A landscape with many valleys, sampled at points; each row gives a point and its height.
From any point a ball takes the steepest step (drop divided by distance) to one of its 2 nearest points. It stops when none of these is lower. Distance is the straight distance between rows; heights are no part of it.
q903 h=73.0: [132,112,218,162,89,52,70,131,126,103,70,166,110,144,140,157,72,125,132,148,139,198,103,134]
q62 h=75.1: [141,114,193,142,138,140,125,126,116,73,81,185,135,151,158,151,145,54,117,134,155,157,105,128]
q277 h=52.0: [92,152,119,144,108,146,177,139,121,153,173,105,124,110,121,128,153,92,120,113,119,89,177,148]
q622 h=37.0: [129,105,119,185,148,98,150,113,134,177,185,134,136,109,134,82,175,92,120,108,102,113,124,107]
q546 h=52.7: [128,123,152,155,161,98,131,131,163,179,159,106,116,84,127,80,109,125,125,100,66,112,118,121]
q351 h=58.7: [159,84,142,154,127,110,181,122,108,155,176,171,165,102,160,69,117,129,108,133,97,112,67,118]
q504 h=34.7: [128,81,133,132,158,154,180,102,108,126,191,115,169,88,122,90,156,103,68,134,93,68,124,122]
q397 h=68.6: [131,121,86,136,179,178,178,123,94,136,237,87,107,117,114,138,134,98,66,118,131,78,160,142]
q342 h=8.5: [165,114,146,140,133,109,128,147,167,129,139,138,97,142,128,130,191,71,174,95,166,192,122,94]
q517 h=46.6: [114,112,73,85,111,164,149,92,102,143,61,132,171,154,116,109,85,215,121,176,90,115,138,140]
q249 h=33.2: [144,163,160,126,99,70,93,151,179,114,112,116,102,99,122,137,140,124,158,82,174,157,112,108]
q231 h=12.8: [106,142,94,66,148,179,143,120,86,125,111,113,138,133,117,126,137,150,132,181,89,100,147,142]
q191 h=63.0: [92,151,67,132,150,188,155,170,100,116,174,98,97,116,126,195,111,112,124,151,180,102,212,140]
q611 h=66.9: [130,112,158,142,124,114,135,117,119,121,165,164,139,141,155,113,154,125,143,139,92,148,69,116]
q207 h=64.4: [131,126,171,179,97,85,155,100,89,152,109,160,154,137,169,145,79,162,95,163,83,129,100,163]
q407 h=68.0: [119,167,83,89,111,137,106,185,169,99,109,66,97,93,73,178,109,121,147,177,185,136,216,108]
q68 h=28.1: [135,140,57,98,154,127,174,116,124,178,141,75,157,72,84,66,77,146,111,163,102,68,172,114]
q617 h=19.1: [123,164,22,89,121,136,111,137,139,150,74,101,132,134,63,117,121,190,127,169,119,115,153,127]
q181 h=52.3: [165,68,136,191,107,65,138,110,107,184,163,195,174,117,153,77,130,143,120,133,102,156,69,122]
q991 h=26.8: [128,174,86,99,107,128,134,139,146,140,75,104,136,136,115,124,105,179,128,161,97,104,123,138]
q731 h=52.9: [95,95,181,137,141,148,142,114,102,111,128,161,131,139,160,148,206,99,132,103,148,134,100,102]
q75 h=73.8: [119,166,188,133,94,74,105,101,147,128,97,128,128,136,136,126,94,147,150,111,103,166,98,156]
q838 h=32.3: [118,108,91,194,129,107,128,129,149,194,189,159,125,111,120,92,204,105,147,89,123,152,135,97]
q774 h=44.8: [158,101,155,163,100,69,133,100,128,152,139,179,151,117,137,96,110,142,111,95,97,164,69,141]
q46 h=67.9: [135,102,189,149,96,82,92,112,109,121,106,187,125,131,155,151,105,132,131,144,109,189,80,127]
q551 h=69.1: [138,134,180,150,88,72,121,99,129,151,109,145,135,158,160,147,58,172,126,141,82,146,99,166]
q175 h=77.0: [111,129,152,75,126,162,133,128,134,75,84,117,144,134,127,180,143,110,133,155,151,130,141,105]
q226 h=51.2: [130,131,111,46,153,193,126,153,114,99,40,126,165,172,122,167,145,128,119,200,174,129,164,122]
q19 h=12.2: [110,153,47,61,129,161,111,150,107,113,48,117,139,133,72,137,146,163,121,192,142,128,163,116]
q569 h=24.9: [145,137,124,156,94,58,77,143,166,139,123,130,107,114,125,119,158,100,145,61,140,181,106,111]
q725 h=52.1: [153,92,109,211,112,88,50,112,130,173,106,192,139,145,120,55,169,148,166,112,128,190,83,114]
q529 h=34.8: [140,153,136,82,179,198,155,98,67,79,112,133,138,182,133,144,152,131,65,127,167,103,134,190]
q823 h=39.6: [135,78,163,155,157,149,163,68,63,103,169,195,150,177,167,106,162,131,80,94,159,121,88,157]
q82 h=79.0: [106,130,124,87,124,197,146,137,126,109,135,106,123,136,118,159,142,99,123,107,125,127,156,115]
q814 h=70.1: [135,95,180,186,63,37,50,101,139,110,131,141,139,150,150,80,76,162,129,91,120,159,84,168]
q321 h=45.4: [142,124,119,189,131,59,29,126,167,147,127,161,123,141,134,72,145,142,176,83,142,164,68,100]
q52 h=81.8: [118,152,171,115,84,107,82,130,144,102,53,122,139,126,139,152,65,183,141,167,131,141,109,151]
q827 h=21.9: [127,134,63,73,159,148,154,104,96,149,118,97,160,108,89,95,110,162,125,175,83,63,151,132]
q375 h=74.3: [138,127,176,88,109,130,149,124,125,113,91,130,138,149,147,171,128,137,138,132,120,161,124,125]
q290 h=56.9: [139,69,135,201,117,114,70,120,130,150,99,209,145,162,155,103,172,138,172,120,124,194,87,99]
q143 h=56.2: [136,134,176,133,99,45,36,130,167,100,111,129,119,129,155,109,105,154,142,90,171,160,61,167]
q481 h=74.4: [134,122,199,103,114,112,127,131,155,84,115,135,115,130,117,162,152,86,182,134,153,168,131,75]
q320 h=59.5: [133,110,181,170,93,128,145,116,86,125,106,167,146,133,184,165,126,150,110,155,109,131,84,158]
q318 h=18.9: [156,100,112,139,138,103,97,139,134,159,145,171,111,142,111,106,201,95,171,88,132,201,99,98]
q871 h=72.3: [140,123,179,147,101,121,100,127,135,85,89,162,120,137,130,140,107,88,139,123,114,168,91,119]
q615 h=38.0: [167,80,92,190,121,84,110,111,155,197,158,162,141,123,116,49,179,123,149,84,116,145,107,80]
q171 h=33.6: [115,128,65,119,168,137,169,135,131,170,196,86,124,64,91,123,78,130,102,163,115,77,193,126]
q242 h=66.2: [107,163,38,118,124,175,118,182,133,113,124,93,108,140,66,186,103,136,153,184,178,133,233,107]
q756 h=76.3: [122,192,108,114,105,125,128,120,149,128,125,91,112,101,76,120,83,126,154,118,126,118,147,132]
q660 h=84.5: [119,160,133,106,89,120,73,139,148,110,24,105,142,168,120,132,77,189,143,182,130,134,156,147]
q610 h=47.9: [121,149,126,158,125,122,142,151,171,192,187,103,116,96,127,120,126,115,131,100,91,111,136,116]
q648 h=51.9: [133,91,126,189,119,72,48,117,179,151,157,136,124,119,127,58,123,124,166,66,101,144,97,111]
q992 h=62.7: [118,147,102,92,172,198,165,148,85,112,186,92,114,149,147,155,159,118,101,98,186,68,165,167]
q977 h=37.1: [128,119,118,172,102,133,101,159,169,119,159,120,67,111,122,132,145,78,153,74,141,155,150,94]
q105 h=35.7: [130,136,95,75,165,188,172,100,74,134,85,134,161,179,162,136,124,178,91,148,139,86,120,179]
q971 h=69.8: [113,160,139,112,133,136,121,168,163,94,116,92,86,97,95,178,132,78,134,146,178,141,188,99]
q749 h=38.1: [103,153,61,90,162,146,162,143,89,153,185,88,109,106,95,147,104,128,105,144,113,100,183,136]
q879 h=46.3: [138,125,94,53,107,189,147,136,95,118,50,133,140,182,143,159,128,166,130,186,129,131,135,145]
q343 h=52.8: [140,175,141,82,115,116,98,156,164,107,69,88,114,122,108,173,113,145,144,145,138,148,143,116]
q224 h=56.1: [109,101,141,117,153,174,139,120,77,67,126,152,123,135,165,156,184,81,133,109,137,119,124,115]
q403 h=57.1: [146,80,169,162,127,134,156,95,88,121,107,203,132,153,165,137,177,114,115,107,138,165,89,116]
q209 h=74.0: [146,165,150,118,125,83,130,117,155,142,122,101,121,123,105,122,108,133,141,107,99,133,119,131]
q936 h=77.9: [129,190,84,112,118,102,87,166,169,137,147,70,104,111,64,124,65,124,144,136,112,116,168,151]
q203 h=34.6: [129,162,103,126,90,98,101,119,145,130,80,113,156,128,131,107,82,171,126,134,88,82,104,159]
q460 h=54.7: [106,141,109,109,140,164,169,108,136,163,159,109,164,105,111,125,116,121,105,121,87,86,156,134]
q131 h=68.9: [158,116,148,127,113,148,187,102,121,122,151,139,131,124,119,131,177,109,99,98,108,151,116,132]
q881 h=57.3: [101,135,75,104,156,201,183,110,90,142,131,108,165,131,123,118,115,118,109,140,121,56,185,145]
q362 h=71.8: [125,126,178,92,150,136,147,150,163,81,127,115,118,111,110,181,154,62,152,149,201,137,162,69]
q558 h=26.6: [134,108,89,193,132,104,86,147,156,153,168,153,98,126,92,93,198,97,173,103,138,188,135,83]
q550 h=66.5: [87,129,118,144,174,139,148,155,110,112,192,156,70,106,138,172,172,50,154,103,207,133,162,89]
q976 h=48.3: [112,120,145,153,132,143,127,157,134,119,162,145,117,118,156,155,211,112,149,103,151,136,116,88]
q604 h=73.6: [117,171,99,138,116,135,118,193,155,136,164,88,69,94,103,179,89,93,160,137,136,136,182,132]
q861 h=63.7: [140,103,156,160,123,31,24,99,158,111,145,132,120,148,159,63,96,172,142,70,141,161,54,172]
q172 h=64.6: [90,166,64,134,125,182,151,164,130,128,148,88,104,126,89,179,109,145,136,160,139,100,207,124]
q267 h=47.7: [125,164,159,104,109,118,66,157,194,98,98,55,97,110,109,153,95,135,163,106,147,139,145,104]
q360 h=58.2: [136,99,158,156,101,62,74,108,178,145,146,109,135,117,127,60,91,155,142,64,81,127,81,141]
q847 h=71.7: [114,160,138,108,140,128,133,172,159,134,153,111,86,101,99,172,130,86,135,122,136,161,156,124]
q167 h=53.9: [135,118,148,141,99,156,168,108,93,91,111,137,151,141,161,120,140,135,124,162,88,104,103,144]
q374 h=34.4: [140,78,148,147,170,146,186,72,91,124,203,153,171,151,159,89,157,123,85,97,135,80,104,134]
q23 h=58.8: [144,80,156,170,127,65,110,105,166,165,147,102,144,84,131,41,92,149,102,102,80,101,115,113]
q929 h=41.5: [136,170,169,107,88,80,61,153,180,83,96,80,101,112,125,125,85,147,158,95,177,144,117,137]
q352 h=66.8: [147,115,91,155,162,153,173,132,127,137,233,123,88,118,130,143,159,99,88,87,139,117,134,122]
q618 h=28.6: [121,118,126,133,155,173,175,94,80,90,183,134,155,122,144,117,157,115,105,121,112,65,103,139]
q97 h=41.9: [114,116,133,169,129,128,113,188,167,105,150,117,68,101,134,185,150,59,171,118,157,148,174,77]
q667 h=86.4: [105,154,121,94,112,156,109,158,134,117,11,131,159,161,107,156,114,168,141,196,139,131,151,132]
q809 h=49.1: [124,153,190,114,108,51,28,140,191,75,110,82,116,116,129,111,122,141,125,82,171,159,100,176]
q986 h=51.4: [129,125,86,112,117,125,129,98,125,171,81,120,171,120,104,80,72,232,105,182,85,98,140,156]
q552 h=71.4: [126,116,159,155,131,94,92,126,155,112,138,152,129,133,146,147,159,124,175,127,123,162,76,80]
q531 h=29.4: [133,125,145,85,156,163,177,94,59,103,116,137,154,170,177,147,146,136,90,136,138,97,118,180]
q498 h=3.1: [90,147,50,63,138,187,139,135,94,140,92,114,122,152,86,136,136,142,138,173,118,97,190,144]
q415 h=56.4: [151,135,135,116,96,123,119,109,139,160,91,121,168,126,124,92,36,226,108,170,96,124,106,171]
q632 h=59.2: [106,158,44,86,197,210,170,138,89,154,141,97,129,163,106,132,118,133,100,143,144,62,188,159]
q355 h=64.2: [140,88,189,155,124,63,122,86,149,182,117,118,159,88,139,50,44,158,108,115,69,112,111,139]
q960 h=43.3: [108,133,134,152,143,142,141,143,153,162,163,122,108,116,152,144,154,104,134,100,118,132,114,99]
q808 h=39.7: [118,112,124,151,167,103,173,115,128,162,188,118,154,81,133,93,147,105,85,123,91,72,117,105]
q666 h=32.1: [115,114,88,178,139,130,94,151,159,139,204,134,87,123,87,119,152,62,173,78,129,170,143,85]
q864 h=43.1: [145,138,107,132,115,115,149,114,139,145,127,123,156,80,144,106,93,164,112,138,80,76,93,131]
q811 h=64.8: [125,127,119,111,173,164,170,146,103,113,211,124,101,150,141,154,180,78,100,82,173,113,138,138]
q695 h=60.9: [103,164,73,87,170,210,169,161,91,110,147,115,113,153,117,153,136,106,121,144,170,82,179,159]
q707 h=49.4: [139,114,132,131,121,155,179,88,104,130,121,115,157,110,168,101,110,143,104,150,79,70,107,149]
q978 h=64.7: [84,151,100,142,160,169,162,155,100,109,192,125,77,110,132,185,128,67,143,126,175,93,177,114]
q658 h=34.5: [167,131,147,164,84,40,88,128,146,126,127,167,141,134,131,109,143,125,138,94,130,174,77,123]
q38 h=62.4: [153,108,169,139,96,100,145,96,150,162,126,121,156,106,141,86,26,190,102,142,72,113,101,155]
q883 h=78.7: [122,144,135,78,158,190,126,152,130,74,60,116,114,109,124,182,136,97,123,153,177,118,174,93]
q30 h=66.7: [143,112,143,109,157,156,179,115,100,118,173,140,109,160,155,120,188,100,90,76,141,128,120,151]
q12 h=71.3: [156,146,160,107,94,114,167,127,148,136,132,129,120,139,126,131,145,109,141,98,118,153,103,119]
q406 h=62.5: [140,71,196,152,115,110,117,114,87,141,92,215,116,141,175,175,135,117,106,131,113,196,74,131]
q894 h=41.3: [141,123,56,83,137,190,156,128,94,145,52,126,167,171,134,123,126,186,118,174,128,98,125,148]
q654 h=62.9: [140,93,157,128,110,124,174,110,68,131,171,174,155,137,148,88,136,113,115,136,98,136,75,147]
q291 h=38.8: [130,152,106,74,174,205,158,105,79,85,78,125,143,185,118,168,162,143,91,151,192,107,171,146]
q532 h=77.8: [129,124,224,132,101,105,82,132,148,92,40,137,102,136,157,159,82,151,139,177,133,168,115,125]
q87 h=80.4: [94,144,97,69,181,180,123,152,98,85,89,96,98,143,130,180,151,118,133,184,172,97,176,112]

For each start below, name the point where the ball stops.
q883 | q811
q75 | q498
q660 | q960
q871 | q960
q992 | q960
q611 | q569
